Each row is a point on a landscape with many peaks, with its height.
From any point a climber takes the steepest step (rise divided by distance) to one of its 2 nearest points. It stops when none of these is higher. Distance is the straight distance between rows; heights are no part of it.
pum (h 2.17): [107  83 137  66 139 176 129 156 135 147  91 117 136 121 103 154 144 135
 124 116  66 186 167 115 134]
Luku (h 2.09): [111 169 194 147 154 126 100 129  67  97 174 140  68 152 136  99  99 154
 138 153 156 118  81 140  99]
lek (h 0.09): [108 177 150 126 131  52 159 115 117 177 171 143 132 126 161 157  81 158
 119 139 115  65 138 135 162]
fab (h 5.77): [182 101 143 146 128 131  91  87 126  91  88 129 119 189 130 111 131  85
 135 118 188 166  72 119 166]
bot (h 3.20): [138 159 136 143 156 141 139  71  87 114 156 123  82 176 121 118  70 118
 115  85 126  73 100 150  88]
zilo (h 3.86): [173 146 151 125 167 167 112  81 108 128 123 106 108 221 135  96  81 125
 116  77 106  80 111 178 114]
Badi (h 4.17): [137  91  65 123 145  43 136 146 128 161 137 136 140 129 113 175  97 136
 126 118 138  63 147 142 114]
nagel (h 4.35): [139 196 121 135 130 151 138  63 148 142 162 155  97 120 151  97 112 130
  79 137  80 102 106 163 117]
rebi (h 1.54): [172  95  67 114 129 113  83  78 193 120 119 154 120 136 144 121  86  72
 126 184 141 162  73 131 127]
Ronu (h 3.43): [ 50 112 147 144 102 116 121 160 118 137 181  93 163 179 184 124  93 132
 146 131 144 117 146 104 111]
nur (h 1.59): [ 81 178 195 130 123 111  97 116  94 134 189 143  69 132 152 105 116 150
 122 161 143 131  94 115 132]
gutim (h 2.78): [151 179  83 102 111 143 169  37 151 156 150 173  57 114 102 115 133 112
  79 132 116 146 128 102 123]
Fuzek (h 1.08): [ 73 190 181 139 111  98 126  99 114 160 206 138  94 139 169 110 128 127
  98 134 124 101 111 109 160]
givor (h 6.13): [ 78 184 169 146 102 124 129 145 144 131 165  79 135  88 166 119 103  86
 153 129 124 116 131 103 145]
kiv (h 4.79): [128  40  86  84 172 109  69 127 144 183 107 158 107 161 120 136 167 112
 114 118 114 161 128 127 130]
kunul (h 4.32): [108 107  92 169  96  79 114 186 160 135 112 110 172 112 155 130 163 108
 141 135 158 134 171 119 131]
sidu (h 0.83): [112 157 151 120  97 132 167 129 112 114 120 118 107  50  72 133 155 152
 123 147 123 137 139  92 121]
noge (h 2.81): [118 137 123 148 158 159 100 174 133 149 121 123 163 142 179  89 156 151
 133 127 102 121 159 183  97]
suv (h 2.84): [116 140 130 105 125 172 123 146 158 107 105 101 141  83 135 135  89 106
 133 146  66 157 140 143 113]
sero (h 4.20): [139 129 114 140  97  73 151 124 119 125 150  92 144 107 118 173  55  92
 168 117 148  91 131 119 127]
Puzad (h 5.18): [114 186 175 147 103 157 109 152 173 106 139  91 145 151 172 131 134  96
 153 116 139 114 129 109 164]
reme (h 3.88): [139 181 118 144 134 138 186 125 143 127 122 100 145 115 131 157 117 104
 114  66  83  81 179 122 145]
mek (h 2.66): [145  89 134 133 149 175 123 123  71  76 109 121  90 125  79 125 156 113
 140  88 162 170 113 120 102]
pumuf (h 2.62): [186  53  76 129 134 167 130 117 112  77  68 178 149  93 125 109 131 129
 137 151 130 157  71 145 142]
buf (h 0.51): [ 89 171 165 102 127 144 169 152 116 144 107 132 129  69  77 145 158 182
 101 136  92 117 163 112 113]
pemol (h 1.15): [218 156 157 130 129 187 182  81 146  66  79 116 131 161 110 106 111 149
 160 119 177 119 106 117 163]
nutup (h 4.18): [ 62 129 120 144  95  99 101 139 156 156 185 117 147 157 195 112 117  97
 107 149 123 106 126 131 132]
pasas (h 1.09): [ 94 146 144 137  59 108 140 145 105 123 153 107 116  61  74 118 178 134
 129 152 156 140 130  76 119]
bavod (h 5.37): [127 120 189 113 184 174 133 179 109  98  84 130 146 100 141 150 135 166
 193 123 161 160 134 122 149]
ropim (h 1.51): [117 114 132 102 103  75 127  99 138 153 132 156  97  97  91 155 135 141
 109 169 141 154 110  87 158]
dimam (h 0.72): [113  87 114 101 140 158 116 132 140 121  93 166 126  86 112  98 179 155
  96 160 101 169 104 133 142]
Gez (h 2.72): [ 56 151 130 102 127 104 145 108 155 172 155 102 110 101 141 146 101  99
 101 113  80  93 139 106 134]
fef (h 4.65): [180 106  84 133 133 104 128 128 134 163 141 157 173 217 157 139 133 127
 103 111 101  97 134 190 146]
sano (h 2.35): [192  56  71 127 127 170 171  99 107  89  78 156 135 127  86 142 153 113
 126 101 130 171 111 106 151]
Tekeg (h 1.86): [ 84 151 157 169 108 127 110 166  93 107 176 131 122 118 147  66 178 181
 131 173 169 128 124 122  86]
tukog (h 1.88): [ 34 126 144 149 136 110  94 166 129 175 111 121 137 105 133 101 150 172
 120 131 127 109 152 107  53]
sepes (h 4.21): [140  70  67 125 158  73 100 139 140 172  85 139 119 143 105 155 175  88
 119  78 131 140 152 114 145]
Bifor (h 4.88): [152 117 167 106 169 136 158 144  99 115  89 143 135 113 117 177  95 169
 151 130 128 155 135 139 152]
san (h 3.35): [120 120 122 138 168 132  94 153 118 144 104 122 119 139 148 125 151 105
 133  82 124 129 154 156 115]
beg (h 4.43): [140 172 186 134 101 168 106 100 143  81 131  83 108 162 132 124 109  88
 146 103 159 142 105  92 145]
vaseb (h 3.55): [135 192 121 133 134 142 107  51 163 143 143 154  61 122 145  94 118  91
  85 130 114 142  99 138 119]
sepa (h 3.99): [167  96 113 107 174 126 116 120 120 190 126 174 154 201 170 134 151 145
 121 110  79 113 152 191 143]
seta (h 5.40): [ 99  51  98  83 154 132  49 131 132 157 146 133  87 161 111 128 145 108
 103 111 125 161 121 113  93]
verog (h 1.04): [128  81 101 104 107 126 122  97 144 115 119 179 114  83 101 114 168 144
  89 185 129 171  78  94 154]
fifav (h 2.36): [ 85 138 134 153 139 139 108 177 121 135 128 120 145 116 154  91 159 184
 129 136 127 129 161 141  79]
pofad (h 5.49): [154 117 111 139 112 129 137 144 121 117 144 108 175 189 142 132  96 116
 130 112 118  88 132 168 115]
nuz (h 2.29): [179 141  79 123  95 125 188  56 127 135 155 164  89 145  91 145 136 127
  82 124 123 135 130 106 139]
Ziv (h 6.28): [130  86  69 129 122 132 142 167  99 113 165 118 167 152 110 131  95 152
 138 130 112  78 143 172  61]
sones (h 5.23): [103 198 152 160 114  99 162 154 120 135 148  89 131  42 133 125 122 123
 164 122 128  84 152 114 137]
vemev (h 5.68): [138 189 149 132 155 184 147 109 118 135 155 135 130 161 151 107 128 150
  90  88  66  83 135 173 121]
vokek (h 0.71): [154 160 138 159 126 115 111 143 185 101  82 115 169  75 165 107 117  85
 156 185 126 145  99 156 166]
Fufe (h 0.54): [ 85 193 184 133 154 117 130 127 121 167 159 156  97 148 164 119 165 169
  93 100 124 107 150 115 158]
begod (h 2.96): [131 108 137 132 171 166 101 135  91 126 111 143 102 134 124 100 201 128
 124  94 138 159 132 140 120]
luni (h 3.56): [161  92  86 119 141  64 160 151 134 140  94 153 164 111 115 176 116 147
 137 142 126 115 152 149 154]
Guzit (h 2.67): [119  80 102 117  67 109 160 170 107 111 159 106 161 119  89 160 122 152
 142 151 134 124 156 112 108]
subip (h 0.57): [116 182 147 146 100  78 146 109 124 162 200 154 132 137 167 118 127 149
 101 155 114  82 114 145 161]
vidob (h 2.11): [ 85 120 112  95 118  76 111 111 155 174 149 125 101  89 101 157 100 114
 106 135 114 103 126  85 122]
zez (h 1.45): [ 82 151 166 146  78  89 128 155  94 130 177 131 114 105 115 103 166 171
 133 168 176 132 126  88 125]
Musi (h 1.41): [ 62  88 125 119 121 103  99 155 128 191 117 145 152 141 105 138 159 179
 112 129 137 128 155  97  73]
leb (h 2.03): [168 139 122 168 106 127 152 159 118  90 145 143 185 130 140 116 170 159
 142 153 164 108 126 155 142]
muga (h 2.34): [159 120 121 138 120 144 127  75 104  81 130 134  82 124  92 117 108 106
 135 140 170 162  88 122 102]
Tikal (h 4.67): [169 181 164 138 150 169 123 114 145 123 130 116 132 187 151 114 136 124
 118  84 113 100 126 154 155]
bigus (h 6.76): [ 91 110 147  84 121 199 110 108 120 118 151 112  76 150 105 131 119 115
  92 101  74 186 132 105 110]
Gedor (h 4.80): [152 109  77 120 141  50 140 110 139 147 142 122 120 102 112 180  47 107
 143 128 132  78 129 131 113]
Posu (h 2.98): [173  68  97 115 179 136 104 122 140 122  71 170 155 129 143 125 111 126
 143 151 113 147  85 185 142]
Vumor (h 3.02): [ 93 111 137 129  76 132 131 169 105 109 173 105 153 154 138 135 113 133
 145 145 141 133 148 112 111]
sul (h 2.58): [151 164 163 144 170 135 106 107  83  93 132 132  94 146 124 105  80 142
 140 137 142 107  83 172  95]
vif (h 5.87): [ 95  87 111 104 134 179  73 145 122 111 144 107 108 149 122 112 112  94
 122 117 104 157 112 145  79]
lete (h 0.12): [ 89 165 189 110 148 131 136 148 109 163 120 153 112 124 114 133 176 194
 106 126 131 134 160 103 137]
mavov (h 5.06): [179 156 153 159 101 128  94  89 150  90 121  90 110 202 136  99 126  79
 132 109 185 122  91 110 165]
pib (h 1.90): [119  79 121  61 130 168 160 135 113 146  94 122 122 116  49 176 139 163
 109 115  80 163 156  96 112]
noda (h 1.06): [158 122 104 153 119 104  88 118 190 110  81 140 155 123 166 114 118  67
 136 184 126 159  78 153 170]
Peve (h 4.52): [104 167 119 142 109 118 178 163 128 133 147  98 162  86 134 136 126 137
 133 118 100  73 180 126 122]
fove (h 1.95): [162 109  89 106  96 136 112  69 163 103 118 135 100 129 113 117  79  58
 143 170 167 185  81 105 113]
zeror (h 3.71): [136 119  94 134 103 101 151 125 112 109 139  82 109  51  74 154  70 104
 174 134 140 114 127 110  83]
kam (h 2.37): [168  97  88 145  88 102 162 137 100  87 159 134 158 115  92 140 135 141
 143 158 152 116 117 141 119]
Febot (h 6.02): [121 139 169  95 122 193 142  91 113 114 128 134  73 136 101 139 147 131
  94 105 110 204 135  84 146]
Bef (h 5.78): [141 126 170 155 176 148 115 169 120  84  77 148 138  96 156 118 171 141
 190 119 198 145 106 126 162]
gal (h 3.38): [132  70  96 134 140  95 137 177 120 151 104 142 185 124 136 134 138 183
 148 149 135 131 164 157 105]
Gor (h 2.49): [118 123 151 100 136 198 119 182 159 113  89  95 172 122 145 141 122 110
 155 120  79 177 161 136 137]
sigod (h 3.27): [ 69 165 145 108 161 141 172 117 143 160 151  97 135 139 154 149  92 106
  95  81  66  94 163 128 142]
zese (h 3.40): [164  85 111 105 186 151 118 126 130 156  93 171 146 141 146 120 146 145
 124 134  83 139 126 199 140]
vomad (h 3.33): [142 150 102 126 120 138 166 122 143 104 101  96 118  36  94 141  81 102
 158 134 101 131 143 128  98]
basep (h 5.22): [ 59 149 138 147  95 101 107 169 159 150 138  97 146  91 181 119 136  99
 134 142 133 120 158 107 138]
rif (h 1.38): [222 183 147 158  91 150 166  98 159  75 114  85 159 140 121  97 112 139
 167 146 156  84 110 139 155]
kaseg (h 1.58): [ 72  88 100  94 101  86 111 156 150 172 128 127 138 123  96 163 136 127
 106 127 122 120 156  85 110]
dugel (h 6.36): [170  97 151 151 164 151  89 123 113  80  63 139 130 139 138 106 147  96
 158 112 196 155  75 135 157]
vef (h 2.12): [198 108  82 136 126 135 187  72 104 110 112 157 108 149  83 153 136 123
 109  97 148 147 124 116 138]
Gibov (h 3.79): [115  77  94 166 142  83 102 178 142 162  84 121 176 122 156 127 167 152
 150 121 156 141 175 136 105]
vatu (h 3.83): [131  80 111 135 145 113 105 156 126 150  88 121 131 158 132 143 187  87
 143  78 155 174 167 105 154]
Zofo (h 1.66): [195 169 173 143 112 138 166 138 142  81 138 122 182 164 133 138 121 176
 172 149 166  85 110 149 172]

Call two points neighbours if one is among the 2 nearest of the other. Go from one point of each pair to the other, from neighbour to neighbour, staying as high as possible. Name the lowest point that can't be avoided.
Ziv / vemev | vef
dugel / givor | beg
dugel / Gedor | luni
givor / Ziv | Guzit

For each start below, name the point where the climber stops.
Musi | san
Fufe | vemev
zez | san
rebi | san
vatu | bigus
Gez | givor
subip | vemev
pib | Gedor
lek | vemev
vokek | Gedor
Zofo | givor
gal | givor
nuz | vemev
Posu | Ziv
